Each row is a point on a tangle of strands that fork, close into loops and nearly touch. The rows are in no order.
Points whose rows are less than 97.7 apart are linked; no others are. Some points are linked to none.
k996: [-22  -2  47  12   8  33  24  39  18   1 -13  22   2 -34 -33  14  10  22
 -12  21   0 -21  55  -8]
k235: [ -3  14  12 -12  37 -29 -43  -5  19 -22 -12  22  -7  -7   9  -4 -13  13
  34  -5 -19  -8 -46 -14]
k535: [ 11   3  23   5  31  -1 -39   2  40 -31   6  14 -13 -22 -28  -4 -13  21
  24  21   4 -18 -13 -14]
k190: [-12  31  34  18  39  36   7  33  28  -1  14   9  14 -18 -55  25  19   8
  -4  -8  -1 -24  66  -2]
k413: [  5   7  14  13  11  64  56  -9  10  10  27  20  19  19 -62  -3  12   7
 -19   3 -16   0  48 -40]
k405: [ -6 -11 -26 -15  21 -27  24   2 -22   4 -12  -1  13   9  37 -19 -26 -27
   6 -10 -29 -17 -30 -14]
k87: [ 30   8 -21  -3  -5 -32 -50 -49  -3   1  15 -28 -14  28   3  -8 -16  20
  13   5  -5  16 -23 -25]
k316: [ 30 -23   7  12   6  45  52 -17 -15   5  23  20  24  11 -30   0   7   9
 -13 -11   7  17  37 -40]
k485: [ 31  10  -4  -4  12 -23 -44  -2  -8  -2 -26  14 -22  11 -19  10   0  18
 -26  27   8  31   6  11]
k608: [-21  10   9  -5  61 -40  -1  48 -33 -14 -22 -29  36 -14  49  20   1 -25
   5 -27  -2 -18   3   3]
k724: [ -5  18   1  21  -4  19  37  21  -1 -16  23 -14   7 -12 -14  -7 -11 -32
  18 -23 -30 -12  31  12]
k708: [  0 -30  36  14  -3  53  33   7  17  -4   0  59   3 -29  -5   2  10   3
  15 -14  37  -3  -4  22]
k146: [-23 -32  -6 -29 -60 -38 -25 -64   4  12 -23  13 -22   9  49  -9 -20  28
  28   0  18  15 -85  -3]
k521: [ 32 -13   0  -5  -3 -16  15 -17 -27  -9  -5  30   5  29  24  19  29   6
  -7 -36  10  56   5 -15]
k569: [ 41 -13 -40  -2  -6  15 -34 -66  11  28  29 -15  -2  32  -4  -5 -20  34
   6   2  10  27 -19 -37]
k338: [  4  57 -12  18  35  28 -14   9  30  -3  49  -5  18  17 -48  -5  37  -6
  17 -28 -34 -21  25  -7]
k269: [ 23  19 -13  -2   0  16 -28 -35  35  10  26  40 -37  13 -19   2   7  20
  17 -21 -11   8 -52  -9]
k649: [  6  -1 -22  -1  36  10   6  25  13   8  -5 -17  24   7 -24 -12  -3   0
 -19  32 -37 -31  25 -30]
k787: [  8  55   7   7  -3 -40 -18  41 -44  -8 -40 -17   5   6 -30  21  25 -13
 -35 -16   6  34  69  22]
k711: [  3  -2  -8   8  -4  50  42  -7  47  -1  48   3 -10   3 -59 -12   5  18
  -3  20  -8 -25  12 -18]
k60: [ 22  33 -18  24  -2 -15  22 -11 -28 -20  24 -12   7  41  -5  -9  15 -17
  14 -31 -30  32  16 -28]
k944: [-10 -24 -10 -12 -19   8  30  22 -37  19 -47  25 -16 -19  13 -10 -15 -49
 -24  32   5 -16 -30  51]
k308: [  5  -6 -22 -18 -34 -38 -34 -64  -6   9  17 -13 -24  16  36  -3 -11  23
  36 -13  -7  22 -53 -20]
k821: [-30   9  -8  -6  -6 -17  16  43  -1 -15   5 -60  -7 -12  10   0 -12 -22
 -25  25 -36 -20  38  17]
k273: [ -1 -37 -52 -21 -33  20 -37 -58  23  53  16 -16 -15 -19 -15 -26 -56  17
  11   5   8 -30 -58   7]
k223: [-18 -16  32  -6 -17 -17   7  26  21 -40 -15   6 -24 -30  16   8 -18 -14
  13  29  -7 -14 -30   9]
k469: [-22  89   9  38  15  11  -6  35  35 -24  45 -24  22  26 -39   7  78   0
  15 -35 -38  -3  44 -13]
k298: [  8 -25  -7   1 -30  23 -25 -58  21   2  32  18 -22 -21   4 -18 -22   5
  48 -28  33  -2 -62  20]
k921: [ 11 -71  21  -2 -19  10  11  -9  24 -24 -10   5   3 -12   4 -22  -1  30
  -3  46  49  12 -14 -27]
k666: [-12  -8   5  14  35  15  41  24 -27   4  23 -30  42   3  12   6   7  -6
  -2 -39  -5   0  64 -34]
k817: [-12 -31  23   3  15 -12  35  36 -46 -15 -35 -28   8 -27  20  -9 -27 -22
 -22  56   6 -16  51 -22]
k947: [ 23  -5  17  14  -2   5  -3  -6   6 -26  24  22 -23  15   8  33  36  35
  -7 -16  12  47   6 -19]
k367: [ 11  35  14  11  -4   4   9  28 -28  -8 -19  44 -16  -9 -26   3  -6 -36
  -1 -22 -15   7  15  54]
k466: [ 51  -1 -32   8  18  38 -35 -49   1  26  34   6   1  35 -42  -8 -27  24
 -10   5  12  25   5 -14]
k927: [-34 -81  -3  -2 -21  24  35 -11  37 -21 -14  -2   8 -36  26 -46 -21 -18
  16  37  46 -40 -69 -22]
k208: [  2  27  22   8  14 -19   1  43 -40   0 -52   3  11  -6 -22  14   9 -29
 -34  17  -4   7  60   9]
k214: [ 12 -47   2 -16 -29 -20  20 -11  -8  -1 -11  18  -1  32  57   6  22  32
 -14 -18  20  52 -31  -7]
k263: [-21 -13 -12 -24 -13 -32 -21  -5 -17   7 -12 -11 -24 -32  35 -19 -56 -13
  25   6  10 -33 -54  43]
k713: [-33  54  44  16  -9 -12   6  45  12 -36   8 -28   5  -5   0  26  34  -7
  11 -22 -30  -6  58  13]
k908: [-19 -41  11 -12 -49 -20  -4 -35  -4  -3 -35  33 -14  -4  45 -24 -23   1
  23   6  41   8 -81  23]
k337: [  1  18 -16   3  49 -41 -12  24 -17  -9  -3 -11  38   7  30  15  25   3
  13 -56 -14   6   7  -3]
k499: [ -5  15  55   0  13  16  28 -11  59 -43  47   2 -19   2 -52  -1  24  23
   7  23 -16 -24  10 -75]
k314: [ -6 -19  44  14  -2  29  21  32   5  -2 -25  36   0 -41 -12  18   9 -10
 -11  20  25 -10  15  15]
k714: [ 31 -10   5  15  -4  49  10 -24  17  -3  32  33  -4 -12 -19   7   9  11
  22 -42  32  22  -9  32]
k628: [ 10 -37  10  16  18  34  62  15 -32   8  -3  11  28 -13   2   5  -3  -9
  -3  -6  16   2  41 -22]
k834: [-22 -31   8 -35  21 -50 -17  15 -66  20 -51  -2   4  -4  83  14 -25 -12
 -20  11  36  -8 -34  23]
k242: [-11  14  51  14  -6   2   7  -4  59 -53  54 -23 -31  14 -15  23  31  41
   3  19  -7  15  32 -66]
k534: [-28  27  51   9 -30 -30   4  29  20 -58  15 -44  -3  -2  10  27  30   7
  -5  -1 -32  21  46  -1]
k248: [ 41  60 -19   6  -5 -11 -41   0 -14  -3 -21  13 -30  33 -37  10  26   5
 -33  16 -13  40  20  22]
k234: [-15 -84   9 -11  -3   9  21  -3  11 -14  -8 -23  15 -24  39 -26 -31   0
   7  47  50 -20 -32 -26]
k180: [-10 -10 -43 -19 -24 -22  -4 -46  -9  61 -33  36   5   8  17 -11 -13  13
   7 -18 -26 -14 -73 -11]
k176: [ 25  66 -18  14  -7 -20 -30  14 -13  -6 -15  -1   4  39 -25  15  48  -9
 -24 -20 -14  45  44  12]
k557: [ 40  30  -9   5  -2  30 -32 -54  19  15   4  49 -21  28 -45 -17 -10  12
   7  14 -23  13 -56 -25]
k707: [ 14  61  12  36  -6  10  21   5 -22 -12  23  -5  18  25 -41  -6  29 -23
   7 -26 -27  26  62 -33]
k457: [-13 -31 -21 -15   1   0  16  13 -49  35 -41  -3  -4 -19  53 -20 -36 -47
 -27  49  19 -34 -41  29]
k222: [-13  56  54  26  22  56  12   0  41  14  52  -7  16  -1 -65  13  36  38
  -6   0  -3 -26  78 -33]
k722: [  0 -38 -29 -21  -3  11 -36 -13  28  37  -7   4 -13 -22   2  -5 -31  24
   2  17  28 -19 -43  20]
k432: [  5 -36   7   0 -16   3   2 -40   4  -9 -11  42  -8 -13  16 -29 -30  -5
  44  -7  28 -11 -63   1]
k45: [-21  11 -34 -13  18 -23   2  18 -65  38 -49   7   3 -12  60   3 -34 -56
 -15   8 -16 -37 -55  21]
k766: [  3   3  -7 -14  28 -50 -46  18  -2 -11 -32 -19  -7  -4  16   3 -16  11
 -17  26  -3   1   9  15]
k837: [-18  55  10  30  -7  32  12  33 -18   4   8 -21  10 -22 -50 -10 -11 -51
  10 -13 -27 -19  74  31]
k939: [-26 -12 -28 -33   6 -59 -29 -10 -49  71 -29   3   9   4  66  26  -9  18
  -5 -57  28  -1 -30  46]
k35: [ 32  18 -19   2 -13  30 -39 -38  29  26  32  37 -15   5  -4  25   7  25
  13 -42  19  28 -35  17]
k730: [  9  54  27  33  -8  44  -2 -16  33   0  49 -14 -12  24 -59   9  41  18
 -15  19 -16  10  68 -42]
k411: [ -1 -30 -26 -14  17  10  31  15   7   0   0  -4  15   1   0 -17 -14 -16
  -1  17 -30 -31 -21 -33]
k538: [-29  13   4  -6  25 -37  11  56 -36 -17 -11 -46   9 -19  44  15  -4 -46
 -19  -8 -23 -24  18  18]
k412: [ -2  42 -49 -11  -1 -38 -13  18 -21  26 -26  -1   0  21  23  11  14 -33
  -4 -49 -33   0 -16  49]
k378: [ 40  13 -14  17  11  41 -44 -21  40   9  46  -5 -16  11 -47  11   9  29
 -11  19  15  19  14 -11]
k365: [-32 -36 -30 -17 -48   4 -19 -61  23  33   7  -2 -12 -32  20 -24 -39   4
  47 -25   9 -27 -86  13]
k233: [ 15  49 -32   1  24 -28 -61 -17  -4  15   5  -8  16  16 -25 -17 -18  -5
  34 -22 -29 -21 -25  17]
k201: [-20 -58   0 -28 -12 -27  -7  -2 -42  29 -27  -2   7 -21  87   8 -26   7
  -4 -18  68   4 -27  43]
k39: [  2  -4  18   8  20 -16  13  31 -51 -10 -53  -8  11   7 -10 -10 -24 -22
 -20  37 -12  -9  43 -15]
k700: [-14 -67  22  -6   3  -9  29  18 -20 -21  -7 -40  12 -19  31 -11 -25 -14
 -13  52  21 -17  12 -20]
k11: [-21  17  47   7 -23 -14  14  11  47 -50  41 -49  -6   3   3  32  33  35
  -4  15 -17  27  57 -33]
k690: [ 23 -31  15   2  -9  11  20 -18  31 -25  15  23 -13   8   4  -2  16  33
 -11  23  31  26  -4 -41]
k32: [-38  84  28  30  20  -5  -7  42  11 -38   7 -12  27   5 -17  11  68 -16
  18 -37 -37   4  47   1]
k972: [ 13  33 -18   5  25  41  12  -9  35   2  54   2   1  25 -57 -18  12   1
  17  -3 -33 -20   0 -21]
k648: [  6  25  -6  14   1  23  12  -2 -16  -4  12  24   2 -12 -30  -5  -6 -43
  27 -32 -21  -6  -2  35]
k829: [ 13 -19 -27  -4  17  16 -20   4 -30  26  -7  -5  15 -22 -12  -6 -44 -24
   0  -1  10 -11   7  48]
k204: [ -8  -8 -10 -12 -14  -5  21  23  14  -6   4 -34   9   8 -14   9  13   3
 -45  34 -30   5  45 -15]
k418: [ -4  60  -3  30  -2   8   6  18 -25  -4  -8 -24  31  10 -57 -10  22 -35
  -8 -14 -23   4  80  -3]
k386: [ 14 -29 -30 -24   3 -15 -47 -20  -8  45 -18   7  -8  -4  23   2 -22  36
 -13  -3  29   8 -13  37]
k762: [ -6 -19 -22 -18  24 -39   0  -7 -36  17 -12 -10  31  17  48   2  -9   0
   6 -37  -6  11 -20  -3]
k998: [  7 -22   8 -25  27 -63 -20  17 -48   4 -47 -23   7   5  39   0 -23   2
 -26  28  12   2   8  15]
k198: [-11  -3  41  -3  29  -3  15  13  48 -41  24  16 -10 -13 -15   4   8  21
  20   6  -9 -31  -8 -36]
k191: [-18 -43  -6 -15 -49  20  21  12  12   9 -49  22 -17 -24  12  -8   4 -13
 -24  47  28  -2 -45  54]
k495: [-14 -14 -33 -34  -1 -62 -53 -21 -17  63 -26  -9  -6  11  44  25  -4  40
  -7 -15   2   0 -37  29]
k738: [ -1 -59   4 -31 -15 -46  14 -18 -32  -2 -27  -3  10  13  79   5  -1  28
  -9  -5  40  33 -34  16]
k838: [-22 -53 -13 -12 -30  51  43  -1  48  -4  11   1  -6 -39  -2 -27 -13 -20
   1  27  22 -45 -40   2]
k211: [ -9  34 -11  -4   9 -21 -11  41 -23   1 -37  16  -9  -2   9  21   7 -37
  -8 -22  -2   4   2  66]
k784: [ 29  27  -8  21 -13  43 -19 -13  16   2  40 -32 -15  31 -38  10  24  11
 -13   8   0  36  59 -15]
k260: [-10 -62 -13  -7 -64  38  34  -5  35   7  -9   7 -14 -14  15 -30   0  -6
  -9  31  39  -5 -33  43]
k629: [  8  27 -10   8 -30  -8  29   1  19 -25  30   3 -20  35  -7   4  29 -12
   5 -11 -44  19  -3 -21]

How many points has the smallest loop of links through each point below? Write 0 if it is on no loop.
k998 -> 19
k608 -> 9
k11 -> 0
k708 -> 0

A piece is two or more points that can be reached from each other along the links. Count, over all rows, the pieces, the separate loops (a circle has one, a figure eight two, a Y none), the forks (points with three links) and the tips (points with one).
pieces -> 5
loops -> 2
forks -> 1
tips -> 7

A tip is a point with one link. Name the tips that can be reached along the links from each point below, in the order of the rows.
k714 -> k557, k939
k713 -> k235, k666
k214 -> k45
k367 -> k412, k629
